Points on a hilly landscape, in no order, each with its height.
From any point a ball rolls to the lowest of the 3 points nearest to it. It stops when none of these is lower. Distance is the straight distance between rows; heights are no part of it.
(667) h=58: [154 174 149 202  82 154 162 133  75 174  97 173 112 175 147 145 106 101
 156 153 104 137 136 143  99  59]
(97) h=33: [ 81  80 107  11 178  96  78 144 142  99 171  72 153 134 116 129 119 163
  81 121 115 104 136  79 139 147]
(1093) h=163: [167  99  64 146 140 124 108 112 152  98 145 153 179  59  98 113 148 122
 140  96 179 133 120 147 157 170]
(914) h=160: [125 143 145 146 102 116 121 132  99 156 106 135  89 187 152 136 123 115
 138 125 101 137 132 119  95 121]
(769) h=165: [165 150 119 183 107 162 163 101 105 139 102 177 133  94 135 114 128 110
 155 122 164 132 124 144 137 119]
(641) h=71: [168 176 161 224  93 143 170 123  86 172  89 172 116 170 157 112 124  95
 173 158 111 148 141 148 102  49]
(316) h=119: [142  94  74 145 154 110 105 106 160  97 156 131 148  61 103 112 148 128
 128  86 154 131 117 145 160 169]
(907) h=153: [151 150 115 175 100 165 157 112 112 125 108 161 122 110 129 124 127  94
 141 127 157 131 117 149 126 111]
(69) h=383: [ 39 141 169  26 152  95 119 152 100 170 139  66  87 217 143 167 102 154
  90 163  44 109 126  92 101 124]
(984) h=95: [141 109 111 138 136 131 130 104 145  97 132 123 149 115 119 115 136 110
 119 102 160 135 127 139 137 156]
(158) h=398: [104  86 111  49 175 100  91 150 155  84 183  96 158  66 116 123 127 147
  91 128 144 116 133 103 177 169]
(856) h=469: [176 113  87 187 136 157 134 107 134 106 122 180 178  60  94 104 138 117
 143 106 183 155 124 144 158 153]
(550) h=486: [148 123 105 147 117 135 138 129 124 113 128 146 140 117 119 126 128 101
 133 115 152 137 126 135 120 145]
(532) h=112: [151 100  93 136 143 113 119 106 153  99 154 134 157 100 113 107 131 119
 116  86 148 131 118 137 150 158]
(302) h=209: [145 107  88 149 133 128 129 116 142  94 125 146 154  90  97 111 137 108
 128 105 162 119 127 135 135 160]
(727) h=296: [108 145 160 111 125 127 111 122 142 142 127 109 108 160 140 141 145 158
 111 138 107 124 137 107 102 114]
(1065) h=289: [108 128 143  92 146 122  99 128 163 115 147  95 124 128 135 145 138 153
 112 134 120 129 123 122 133 129]
(230) h=295: [105 138 162 111 107 123 107 125 125 161 117  91  91 176 138 135 134 143
 119 140  85 125 121 112 109 121]
(758) h=51: [ 59 100 116  26 167  93  95 167 138 118 160  69 131 154 121 147 122 173
  81 131  97 109 145  82 144 146]
(31) h=64: [134 116 116 129 128 122 129 120 158 109 135 109 135 129 113 124 131 122
 120 101 144 128 112 141 134 148]
(190) h=291: [163 100  76 164 129 142 111 120 133  88 127 165 179  46 105 120 147 113
 133  93 185 143 134 161 148 152]
(235) h=400: [ 44 125 155  23 140  95 108 154 109 148 149  69  82 199 127 148 110 160
  93 147  53 100 125  89 107 137]
(807) h=382: [192 118  84 180 134 148 122 110 132  97 117 165 179  45 102 115 146 119
 159  99 194 156 124 148 139 136]
(511) h=384: [ 60 131 151  65 124 107 105 140 124 151 142  78 104 174 127 168 121 157
  76 161  72 103 132 107 106 140]
(1073) h=345: [ 52 123 161  21 142  92 107 144 124 148 148  56  80 206 135 152  98 170
  84 151  72 104 124  83 113 127]
(971) h=458: [ 75 142 170 105 115 125 111 141 132 153 135  86  93 163 138 156 122 157
 106 170  80 117 134 104  97 118]
(56) h=211: [ 71 132 145  77 143 115 105 146 139 139 141  88 116 158 125 161 118 160
  88 151  78 103 129 112 118 139]
(720) h=399: [196 120  77 176 137 159 143 108 123 109 113 186 158  48 108 106 135 115
 164  99 181 143 131 155 152 132]
(504) h=257: [105  78 110  76 158 111  94 109 160  85 160  95 158  72 114 118 131 156
 100 147 141 112 114 116 172 181]
(55) h=424: [206 122  95 200 134 148 159 119 138 104 110 207 159  46 106  90 141 109
 187  82 197 147 136 169 168 114]
(220) h=499: [150 127 108 154 116 159 140 130 112 127 113 159 130 105 120 121 123 108
 127 120 154 139 128 147 127 140]
(1060) h=306: [112 140 141 121 120 129 110 130 143 143 107 104 101 165 136 132 138 137
 114 125 127 122 131 118 102 117]
(1075) h=69: [ 62 114 144  24 159  97 103 158 115 143 152  59  86 197 136 158 107 169
  84 152  58 100 126  78 122 142]
(315) h=346: [187 133 102 227 122 156 180 115 127 129 109 196 143  72 116  91 128 104
 187 111 165 141 148 162 135 125]
(265) h=29: [ 91  72 104  14 178  97  88 146 153  85 179  67 142 102 113 124 123 150
  85 115 131 112 136  90 160 170]
(1004) h=185: [132 132 128 133 133 118 123 117 143 110 130 127 131 143 135 118 136 124
 122 124 137 139 117 131 122 128]
(115) h=67: [142 174 153 183  80 144 156 140  83 170  94 169 117 169 156 134 108 110
 151 146 120 142 136 138 105  64]
(1011) h=416: [204 135  93 198 142 145 164 104 132 116 102 191 147  70 103 100 134 114
 175  97 190 134 132 162 147 131]
(719) h=103: [120 155 136 137 100 144 137 145 104 165 113 140  93 178 146 143 117 107
 146 125 100 120 131 138 101 110]
(335) h=123: [129  85 118  85 168 115  97 118 159 101 157 102 149  86 107 125 134 148
 118 132 138 124 114 114 160 164]
(724) h=190: [ 81 122 140  69 144 115  93 151 141 130 132  91 131 129 138 161 131 157
  95 148 108 121 129 114 124 145]
(18) h=106: [153 102  84 123 155 109 118 115 166  97 158 124 170  82 109 113 136 128
 117 103 159 125 118 145 158 176]
(76) h=293: [116 121 139  94 153 117  94 134 167 114 138 101 139 123 144 126 135 160
 110 126 132 124 122 115 153 139]
(1012) h=292: [102 120 160  98 138 117 102 125 149 135 126  95 119 144 143 146 139 154
 100 140 120 124 126 124 124 126]
(1034) h=89: [147 119 128 105 148 111 109 108 157 102 152 108 148 104 121 111 140 152
  99 124 146 123 110 133 147 160]
(112) h=352: [ 91 147 167 105 108 119  99 137 117 157 124  91  98 171 140 151 133 157
 111 157  87 131 117 105 101 129]
(607) h=250: [192 151 135 208 119 162 188 103 116 131 106 193 134  85 122  96 135 107
 173 116 162 140 134 155 124 110]
(1027) h=194: [179 156 143 252  91 142 203 111 120 136 116 203 121 108 130  97 123  96
 193 115 147 144 132 161 126 101]
(722) h=192: [ 89 109 132  64 161 119 103 134 147 106 159  83 154 109 130 141 130 142
  87 139 122 114 131 104 168 161]
(423) h=343: [123 131 137 133 110 131 130 130 126 146 113 124 108 164 149 127 124 122
 123 114 135 137 134 117 104 122]
(572) h=128: [124 144 134 153 100 138 133 135 106 156 107 143 110 170 153 140 132 114
 137 122 124 131 135 136 104 113]
(902) h=381: [ 70 120 132   4 163 101  92 148 119 139 147  57 100 191 121 146 115 176
  81 149  85 100 121  75 128 143]
(384) h=566: [ 67 137 163  80 125 119 124 145 133 158 137  81  97 188 142 170 115 152
  93 157  75 105 121 116 102 136]
(286) h=553: [ 60 132 162  58 126  99 110 153 134 160 132  77  74 197 126 168 122 148
  94 155  58 119 130 105 103 130]
(560) h=184: [123 148 159 163  86 127 145 142  91 175 105 140  82 202 142 136 113 107
 135 126  86 134 144 122  95  97]
(678) h=78: [166 180 154 241  79 139 199 119  99 161  92 200 117 171 155 113 136  86
 197 150 122 152 142 154  86  57]
(527) h=97: [137  95  97 108 170 110 115 111 160  91 153 122 151  67 104 113 140 155
 121 120 157 125 118 139 178 186]
(462) h=155: [ 83  98 126  34 157 115  86 145 145 110 164  80 147 131 117 151 129 162
  95 140  96 121 129  96 151 139]
(99) h=168: [131 154 123 152 106 154 146 135 115 132 103 163 127 120 133 124 112  84
 132 136 164 132 123 144 116 106]
(58) h=288: [127 115 136 112 143 117 111 120 150 127 137  90 126 123 120 116 141 147
 106 123 122 124 111 126 122 140]
(429) h=68: [166 178 146 206  82 159 169 124  78 171 103 169 123 161 142 124 122  95
 172 148 119 138 142 149 117  64]
(575) h=124: [156 157 137 200  86 156 185 123  97 161 100 161 116 136 153 128 132 104
 172 138 146 144 134 158 112  78]
(317) h=167: [127 142 130 166  92 149 134 144 105 148 118 143 112 151 145 127 127  97
 133 130 140 141 131 143 103 100]
(68) h=159: [113  97 129  63 160 112 104 128 156  99 157  90 154  95 115 129 126 154
 105 129 129 115 122 105 159 153]
(147) h=88: [143 108 120 107 154 107 114 104 167 100 146 109 148  98 113 111 135 147
 129 116 142 129 112 137 164 165]
(373) h=96: [185 175 139 241  83 148 200 117 113 131  94 202 115 115 144 104 130  93
 196 132 129 156 125 156 107  89]
(709) h=615: [ 68 137 165  74 113 119 109 142 110 175 135  79  93 190 137 170 117 153
  99 164  62 119 124 110  88 115]
(130) h=172: [122 150 164 136  92 115 123 135  99 169 101 110  74 201 150 139 122 113
 137 134  91 125 132 122  82 112]
(1066) h=396: [153 117 105 159 125 134 140 113 115  91 138 152 159  91 107 121 130 105
 144  94 168 142 126 149 128 142]
(1064) h=196: [170 137 114 174 110 161 158 113 112 110 104 170 146  85 121 109 120 103
 154 130 167 134 124 155 121 123]
(501) h=426: [226 104  80 202 142 146 155 112 141  89 103 210 168  23 109  96 145 100
 193  89 203 139 134 165 183 129]
(425) h=15: [ 82  67  93  11 196  91  68 146 146  79 183  41 141 104 112 122 132 153
  78 118 121 112 117  81 153 155]
(585) h=79: [168 187 158 246  78 144 197 128  93 159  86 194 112 153 163 120 149  76
 190 138 116 152 144 156 100  66]
(471) h=208: [115 148 161 114 101 119 126 121 115 165 108 105  84 198 151 138 127 128
 127 143  89 122 133 121  88 114]
(614) h=37: [ 78  79 121  40 171 106  88 144 143  84 174  81 159  97 120 134 130 148
  92 115 120 115 125  87 150 151]
(561) h=684: [ 71 142 182 104  99 127 120 134 103 166 108  79  79 196 145 162 119 143
 109 165  67 122 107 109  94 113]
(330) h=31: [ 88  64  92  15 185 105  78 140 151  74 182  56 151  98 102 114 124 156
  85 102 135 105 134  95 154 168]
(424) h=584: [166 128  98 169 122 148 137 115 117 108 124 163 158  67 123 117 135 111
 133 110 167 143 135 159 134 149]
(109) h=195: [175 154 130 199 106 163 170 106 114 140 102 188 128  92 121 108 144 101
 172 138 156 139 141 156 122 107]
(729) h=177: [ 89 105 129  58 152 115  98 155 144 111 136  87 146 130 126 151 137 161
  97 136 117 125 128 103 154 141]
(1086) h=439: [185 125 100 182 125 155 140 105 114 107 110 186 149  57 120 100 135 123
 158 118 175 135 123 165 143 133]
(933) h=328: [ 58 121 149  37 144 100  98 152 137 124 147  78 104 166 118 160 106 165
  81 153  75 102 135  91 122 141]
(4) h=294: [133 132 129 145 118 138 142 142 122 128 117 148 122 146 136 132 118 105
 124 109 143 139 125 146 113 121]
(346) h=99: [133 107 135  94 152 116  91 124 166  96 147 105 153  94 120 122 135 152
 116 137 138 123 111 127 155 166]
(362) h=102: [ 67 100 132  32 164 104  91 142 135 131 149  95 130 151 111 158 117 160
  90 135  88 100 142  92 136 154]
(131) h=94: [131 159 146 164  96 147 139 149  85 155  96 153 108 179 156 141 115 101
 139 128 109 141 149 138 116  98]
(298) h=73: [168 181 158 220  88 156 195 131  96 161 100 182 120 155 161 109 131  84
 187 136 124 136 141 145 110  59]
(5) h=70: [140 167 143 185  82 148 154 135  93 164 103 166 111 156 148 132 115  91
 160 154 120 143 134 130 101  78]
(43) h=100: [176 169 148 222  92 158 192 114 115 148 101 184 126 129 144 111 118  96
 178 145 142 138 131 150 126  70]
(477) h=268: [116 132 141 116 134 117 118 114 161 126 134 108 123 140 130 133 139 127
 116 131 132 122 112 128 126 128]
(250) h=181: [119 144 149 140 118 126 121 131 122 160 100 123  92 170 146 122 124 126
 132 122 109 134 129 123  95 119]
(503) h=368: [123  84 106  65 166 115  98 137 148  84 163  95 166  66 107 129 137 154
 100 128 136 125 124 101 165 174]
(419) h=290: [129 134 127 102 146 106 115 120 164 123 150 111 131 138 137 126 138 138
 119 116 133 119 115 135 143 149]
(782) h=84: [136 113 119 126 142 124 113 111 164 109 126 110 147 114 119 115 119 142
 119 120 141 118 121 128 131 150]
(167) h=377: [159  98  80 169 139 139 115 121 125  95 139 152 168  78  98 112 135 116
 138  97 171 140 131 153 149 161]
(781) h=80: [125 172 150 179  86 150 151 136  78 185 103 150  93 188 146 145  95  99
 144 146 104 132 141 135 109  82]
(101) h=174: [ 90  90 132  46 164 111  95 149 143 109 153  79 141 126 127 153 132 155
  83 140 106 117 127 104 143 140]
(600) h=405: [196 137  89 215 122 149 166 121 138 122  96 210 151  67 115  92 143 115
 184 103 185 141 133 156 159 123]
(124) h=140: [154 153 128 183 100 161 163 125 106 148 123 164 121 128 128 123 126 105
 157 137 150 132 128 147 113  98]
(1056) h=77: [177 172 151 238  95 133 202 117 114 151 101 195 116 141 155 102 127  80
 188 132 122 150 130 154 107  67]

Where does a ball stop that starts at each point below?
(709) -> (425)
(55) -> (667)
(572) -> (667)
(1064) -> (667)
(220) -> (667)
(727) -> (31)
